A landscape with many peaks, sampled at points; each row gives a point and its height.
From any point a climber steps to the highest of the 3 points nearest to it. It stops when none of these is higher. Distance is the straight distance between rows; heights are no part of it.
Tazal h=21.7: [124 114 117 136 145 112  92 119]
dida h=23.1: [121 131 129 109 148 120 100  95]
tilu h=37.7: [123 118 127 138 129 117 112 132]
sogol h=35.5: [146  92 101 187 125 126 119 185]
duv h=45.4: [125 111 131 151 114 124 135 153]
Kubom h=22.3: [138 101 123 182  99 131 152 186]
gile h=37.3: [139 100 115 185 119 129 132 180]
vov h=6.7: [117 135 132 108 133 120 111  98]
danan h=42.5: [126 118 136 162 100 123 151 167]
vas h=28.7: [162  85  89 202 133 140 120 205]
Fozes h=48.3: [119 163 143  64 143 137 131  64]
kota h=4.6: [122 136 128  97 157 115  96  83]
lato h=28.2: [158  85  86 200 141 133 114 195]
Nel h=60.6: [121 175 147  55 136 139 143  66]
zivug h=39.4: [135 102 117 178 111 124 136 179]
lalu h=36.0: [146  90 100 191 123 132 127 192]
Rel h=67.9: [127 107 131 164 105 121 142 162]
Gep h=64.5: [112 161 155  80 119 132 150  90]
poza h=18.4: [117 144 129  92 148 120 108  77]
begeg h=43.0: [120 165 132  64 143 136 117  60]
zum h=36.7: [145  95 112 190 114 132 134 189]
kir h=44.2: [134 104 117 169 124 122 114 161]
Patev h=64.8: [118 160 150  76 127 130 142  83]
nuf h=63.9: [111 169 155  65 121 142 158  83]
tapar h=10.9: [119 133 126 103 150 113  97  90]
mera h=59.0: [116 133 148 123 111 120 145 131]
zubi h=20.4: [117 137 137 104 132 123 120 102]
Bab h=33.7: [136  96  99 182 132 121 108 168]
zisa h=27.7: [119 122 128 131 130 112 121 123]
Tev h=54.3: [121 171 142  53 148 141 129  57]
zibu h=73.3: [119 123 136 126 120 114 124 119]
Sare h=16.2: [119 139 139  94 137 118 118  89]
tes h=36.3: [123 162 135  62 150 137 114  63]
suto h=56.7: [119 131 137 121 120 117 133 121]
rof h=13.5: [121 128 131 123 141 109 109 112]
dod h=60.5: [113 134 143 117 115 121 134 117]
Levoz h=25.6: [135 104 104 170 143 118  99 152]
Repal h=27.6: [171  82  76 214 142 148 120 220]
mek h=70.1: [124 116 123 125 135 111 104 113]
pimo h=28.6: [162  83  85 207 129 147 129 210]
pobe h=44.7: [128 107 116 165 126 119 117 156]
Goze h=55.9: [118 123 138 132 111 121 135 137]
Defe h=65.1: [135 109 125 178 110 126 141 183]
Relum h=32.2: [153  96 105 197 114 140 140 204]
rasus h=9.8: [122 147 133  88 150 119 102  78]
kon h=38.6: [123 121 135 148 104 126 140 152]
vot h=72.1: [119 130 130 108 143 114 105 105]
vorar h=64.3: [114 153 150  89 120 126 142 100]
tez h=72.8: [114 145 136  85 142 119 116  86]
mil h=65.3: [116 167 157  65 125 144 153  79]
numu h=29.8: [157  91  99 202 120 141 136 209]
zuf h=62.4: [121 181 147  50 134 152 152  64]
Bor h=68.4: [124 192 151  42 133 162 158  61]
zev h=34.4: [130 105 117 156 137 114 107 145]
leliv h=58.7: [124 183 145  42 147 157 146  55]
vomu h=34.3: [142  94 105 178 128 125 116 170]
puzot h=29.3: [156  86  92 207 125 142 129 206]
Kamu h=67.0: [124 116 130 146 121 113 123 138]
bifuv h=34.8: [140  93 104 186 124 121 114 176]
vif h=51.3: [117 145 144 102 125 123 127  99]
benis h=57.9: [121 177 143  53 143 148 139  58]
suli h=36.2: [123 122 144 150  99 121 152 155]
zul h=37.0: [127 107 120 155 134 112 106 145]
fepev h=47.5: [128 106 119 161 125 115 121 154]
Vebo h=59.7: [115 161 148  69 133 129 129  77]
navef h=27.3: [167  77  69 216 148 148 117 216]
Dag h=62.8: [110 150 161  92 109 130 151 106]
sot h=30.8: [117 146 141  89 133 125 124  91]
Kupez h=34.5: [131 113 142 175  93 130 162 184]
Lef h=64.2: [114 153 154  95 115 128 146 101]
Dunor h=35.9: [132 109 131 171  97 126 155 182]
vibeg h=58.9: [124 193 150  34 143 160 150  47]
sofe h=44.9: [120 160 141  74 141 132 125  77]
mutel h=63.1: [123 181 151  46 133 150 156  66]
gil h=53.5: [126 109 131 154 123 118 127 145]

Where does a climber stop that starts at each point below?
Kupez -> Rel
kir -> Kamu
kota -> tez
Levoz -> Kamu
mera -> zibu

Call two points neighbours if one is among the 3 nearest of the other. Go from one point of each pair to the other, from neighbour to neighbour, staying as high as possible. Name the lowest point that can't be avoided.
mek / vif -> vov
vot / Defe -> rof
Kamu / Rel -> duv
vif / tez -> sot
Bor / mil -> Fozes
